A landscape with many valleys, sampled at points; each row gives a point and its height.
A ball rolls from a point to the lowest of its 2 nearest points, and stops where none of them is lower. Distance is the straight distance between rows; heights are no part of it.
q821 height 767: [-6 -8 -20 28 -17 -44 -38 34 -6 -11 -37 45 0 30 21 -7 34 -15 15 48]
q957 height 415: [2 1 -35 -10 18 30 -31 40 40 -19 22 17 -28 14 -44 12 -62 21 22 -4]
q226 height 405: [-25 25 71 -13 -35 36 -24 -12 -31 19 -2 -33 -11 -3 -31 -32 -12 1 42 -13]
q806 height 591: [-1 28 30 -60 17 -14 20 20 17 -8 -9 -20 7 -72 -32 2 22 -13 17 -8]
q29 height 739: [-18 22 -6 43 -38 -32 -25 -4 -3 -27 -28 31 8 -6 14 -16 60 -29 4 12]
q415 height 411: [24 -13 15 15 -29 36 0 33 -17 -11 -29 -30 -81 27 10 -7 7 38 17 27]
q767 height 279: [-16 7 -13 36 15 -21 -57 -25 -13 -3 -16 -3 41 14 -6 14 63 -12 43 -55]
q501 height 660: [-7 4 -21 3 -24 -11 32 -13 2 -25 -9 24 -25 -38 49 -15 9 -2 -36 71]
q468 height 369: [34 -28 -24 5 -33 46 2 7 -18 -18 -34 17 -87 38 9 -28 48 33 34 20]
q74 height 694: [20 2 -24 5 0 23 10 -24 45 -38 18 -7 25 -57 26 4 23 14 -30 3]
q573 height 252: [-14 2 -19 35 -36 -21 -14 -44 -20 4 23 42 11 28 30 30 24 27 11 35]
q125 height 464: [-4 -27 6 -31 45 29 -25 -26 14 19 15 31 82 45 -3 3 -34 -20 0 -25]
q714 height 227: [-8 -2 -33 2 -21 -14 -13 -34 -26 -2 12 37 -69 -3 -19 -31 21 0 26 35]
q746 height 519: [-18 -29 33 -29 29 46 -5 -76 -12 -4 18 27 10 -1 6 -13 -20 24 -5 -1]
q449 height 366: [-11 -10 58 37 -38 27 -11 5 -15 7 -14 -29 -32 -23 -41 -28 18 4 29 -42]
q970 height 663: [-8 2 21 10 -29 -22 50 63 -5 21 -18 -13 17 20 31 14 -25 -22 -40 50]
q410 height 659: [8 31 7 -5 -16 -4 -23 36 33 10 51 -29 52 -33 -24 36 -26 -24 -4 -43]
q178 height 487: [16 2 50 -26 -11 9 12 21 -21 -7 -36 -22 -9 31 13 -14 -10 -16 22 28]
q309 height 676: [10 20 0 -5 -1 -20 8 70 6 -21 -14 38 -17 6 0 37 -4 16 -9 18]
q317 height 725: [-7 -3 -5 -2 31 -6 -27 -11 27 -38 29 22 -8 -50 9 5 1 15 -44 -6]
q785 height 624: [9 19 -15 32 2 -36 -2 30 22 -9 -26 -32 -7 -72 -25 -4 31 -30 5 -64]
q866 height 632: [19 19 -14 22 -26 -35 55 58 5 30 6 -46 17 12 6 33 -35 -20 -27 -13]
q859 height 683: [8 -4 6 -28 45 -9 20 57 -6 5 -28 15 -17 22 1 13 -21 -12 -36 12]
q15 height 654: [24 6 -34 8 31 35 0 -26 35 -49 -19 -22 8 -36 34 26 63 19 -26 -8]
q642 height 425: [6 -39 -47 22 49 -14 -24 -8 21 -7 -14 27 42 24 33 13 4 -24 -7 -41]
q11 height 569: [-16 -28 11 -17 39 35 -40 -50 0 -8 22 38 26 7 33 -12 -31 21 -38 18]
q874 height 407: [-19 0 4 -16 26 -52 59 11 -34 40 -7 7 -48 8 -47 -7 5 -32 7 4]
q350 height 622: [-8 -8 30 -25 50 -1 -6 -18 -10 10 0 2 15 -12 23 -27 -48 4 -65 18]
q23 height 597: [-2 8 -19 26 35 -4 -27 31 33 -33 -25 -24 -16 -57 -14 -25 3 -10 -1 -53]
q232 height 536: [42 -33 0 -20 51 0 41 23 19 10 56 -29 46 -49 19 10 -2 -13 -50 -58]
q610 height 483: [14 -29 -23 20 49 -21 1 18 18 2 41 12 54 -4 41 18 -3 -7 -38 -49]
q363 height 552: [6 -21 11 -18 -4 -7 -10 28 14 -13 -50 21 -50 -15 -6 -62 -9 -61 24 27]
q323 height 570: [3 -3 -20 -22 27 12 20 -52 8 -26 -8 29 20 28 27 22 45 6 18 2]
q671 height 492: [6 5 -38 -5 8 -25 52 -33 6 1 -1 -5 -37 -53 -27 -20 11 -22 -17 7]
q181 height 592: [-13 -7 18 27 -15 -16 32 47 0 44 -21 -34 -25 -10 -35 -42 -46 -50 -2 -21]
q773 height 601: [-17 -34 -44 13 2 -11 -6 -31 12 -11 -7 66 -2 -18 26 -24 23 -9 -56 45]
q579 height 711: [-17 -9 20 68 -50 8 -26 2 3 -29 -18 22 23 6 6 5 51 10 25 -18]
q118 height 513: [-10 38 49 -34 8 -4 3 -14 -63 35 21 -13 1 41 -13 44 5 25 -10 -18]
q534 height 794: [-20 -4 -20 19 -23 -49 -7 22 13 13 -10 53 -4 2 -8 -37 -13 -42 18 53]
q623 height 642: [-4 -6 35 28 -57 17 38 39 -1 41 17 5 46 23 -8 35 -9 -5 -32 -31]
q638 height 691: [1 -14 13 19 -14 -8 68 41 10 -5 -24 -5 -29 -4 32 -12 -14 1 -43 70]
q533 height 201: [-2 16 -6 -7 28 -27 -52 -34 -3 -13 -7 -29 23 -33 -9 24 55 1 31 -49]
q914 height 655: [-25 7 47 -25 20 -2 -19 2 -10 22 30 1 31 -26 -1 -18 -54 -8 -60 -23]
q33 height 613: [12 -5 -24 6 23 20 18 -44 -13 -37 -42 -5 -19 20 45 17 63 32 -17 17]
q123 height 793: [-14 -12 -15 38 -41 -7 -5 12 0 46 -17 5 5 18 14 -44 -26 -23 4 26]
q958 height 406: [-11 -9 33 -34 6 39 -31 21 14 3 8 22 35 48 -47 -9 -40 -31 7 -29]
q933 height 558: [3 8 16 -49 44 0 -12 12 18 -33 -27 -19 -16 -48 -23 -7 5 -24 2 -19]
q686 height 614: [19 29 -61 -7 13 -10 -10 -1 28 -45 -24 11 2 -11 -3 2 18 -24 31 1]
q908 height 692: [-18 -10 25 -38 30 -15 -25 -3 10 -4 57 41 16 -56 -4 6 -15 8 -42 -23]
q772 height 478: [-15 32 32 -52 -2 -10 32 -15 -53 33 17 -16 -16 12 -39 5 -39 -1 -11 4]
q240 height 576: [7 -11 11 18 -2 -7 3 56 3 12 -36 -21 -50 -19 -15 -70 -32 -42 8 0]
q51 height 448: [4 6 -35 -21 5 -33 70 -9 -8 24 -2 3 -58 -5 -11 -8 -10 -7 -3 16]
q42 height 607: [3 39 21 -69 9 -5 22 -6 -10 -13 31 -23 6 -34 -35 43 9 32 24 4]
q120 height 314: [10 -10 -29 21 -63 23 -1 -31 -3 -6 -20 18 -70 15 6 -40 52 0 29 33]
q266 height 458: [-37 11 59 -10 -10 36 -47 -39 -26 5 23 4 15 9 -14 -9 -22 40 -1 -5]
q161 height 649: [20 24 -27 2 -15 -9 11 45 26 -55 -18 28 -35 -4 1 29 16 1 22 4]
q973 height 362: [-14 -10 -21 51 26 -14 -45 -13 1 -5 -27 1 28 18 34 -10 5 4 1 -30]
q635 height 738: [-22 -7 1 70 -48 27 -37 -1 37 -6 -6 1 10 -20 -5 -35 22 10 13 -20]
q230 height 297: [-3 14 -15 38 -1 -1 -32 -23 11 4 31 -46 11 -18 -14 32 15 33 27 -59]
q992 height 353: [-22 2 9 1 -38 10 7 -58 -18 13 33 6 18 15 26 29 2 28 -7 34]
q423 height 577: [26 7 20 -37 21 -38 49 28 0 43 56 -39 38 -54 1 28 29 -12 -51 -48]
q126 height 684: [-7 -6 13 74 -47 20 -15 17 -6 22 -13 -10 26 43 22 17 19 32 19 5]
q801 height 662: [4 1 29 38 -48 13 43 37 -9 26 8 -11 23 50 -10 39 5 21 16 -12]
q86 height 619: [24 12 37 -54 6 -15 13 33 36 24 58 -19 77 -50 2 35 11 -23 -14 -29]
q545 height 55: [-23 -12 -29 1 -29 -22 -18 -15 -24 24 10 55 -38 30 4 -4 14 31 8 83]
q420 height 566: [6 22 -30 -18 2 -31 -4 -36 0 -18 -12 0 0 2 18 -7 -13 -25 28 48]
q529 height 610: [-1 2 10 35 -32 -25 59 28 -8 54 8 -46 -2 -9 -24 -9 -24 -20 -18 -23]
q634 height 538: [4 -39 -84 20 23 8 -21 -33 13 -9 -9 62 -15 15 -3 -7 20 10 -25 22]
q65 height 414: [-1 -46 -42 23 29 19 -54 -12 -6 24 -5 39 6 61 -4 4 -22 13 31 0]
q598 height 520: [12 -13 5 -48 41 16 12 -30 9 -21 4 18 54 38 9 35 -12 -6 30 -8]
q384 height 522: [9 -10 27 -31 19 14 11 3 8 -28 -43 8 -30 -10 -6 -30 7 -27 35 11]
q743 height 575: [9 18 43 -54 19 33 -4 -8 -11 -23 28 -26 17 4 -24 53 11 33 35 -19]
q54 height 361: [3 1 36 32 -10 28 -9 -5 -22 29 3 -60 21 -29 -7 9 13 13 8 -59]
q135 height 475: [8 -34 -76 12 33 13 -9 -44 6 16 17 28 -2 46 4 17 -23 22 -4 7]
q622 height 543: [-11 21 46 -17 1 21 2 -36 -53 1 11 -32 -5 18 -23 51 36 52 32 -22]
q478 height 476: [18 15 -27 -11 -12 21 21 -46 1 2 31 -36 -17 39 -5 1 -52 26 35 24]
q457 height 515: [29 34 -47 -19 -40 3 8 -35 16 -13 15 -42 -18 12 14 -1 -25 9 48 39]
q550 height 766: [-14 -22 -20 58 -38 9 -18 -16 35 -13 -17 -7 22 -22 5 -58 -16 -26 -2 8]
q95 height 447: [-16 14 37 -35 5 -31 29 -13 -59 51 -22 -4 -20 39 -20 -28 -24 -17 -9 13]
q137 height 653: [9 -6 -14 -27 53 -24 12 14 -22 6 -1 -16 -16 -12 23 -16 -44 11 -64 15]
q578 height 354: [-5 -22 0 -6 22 39 -42 15 13 -8 9 34 2 44 -35 -2 -23 15 32 -12]
q612 height 423: [11 12 13 -11 -44 28 22 -29 -11 15 21 -28 26 46 13 15 -25 33 -10 31]
q956 height 451: [5 6 32 -25 12 -1 -11 41 -37 -14 -43 -29 -75 25 20 -42 -10 3 6 33]
q810 height 688: [21 47 -13 12 -31 -1 -8 32 25 -27 33 -46 43 -18 8 51 -23 13 15 -26]

Where does a ball stop that starts at each point below?
q423 => q533
q42 => q874
q11 => q533
q178 => q545
q686 => q545
q501 => q578
q15 => q578

Write out the way that a ball takes from each point below.
q74 => q15 > q33 > q323 > q598 > q125 > q958 > q578
q410 => q86 > q423 > q232 > q610 > q642 > q973 > q767 > q533
q638 => q501 > q773 > q634 > q135 > q65 > q578
q309 => q161 > q686 > q420 > q457 > q478 > q612 > q992 > q573 > q545
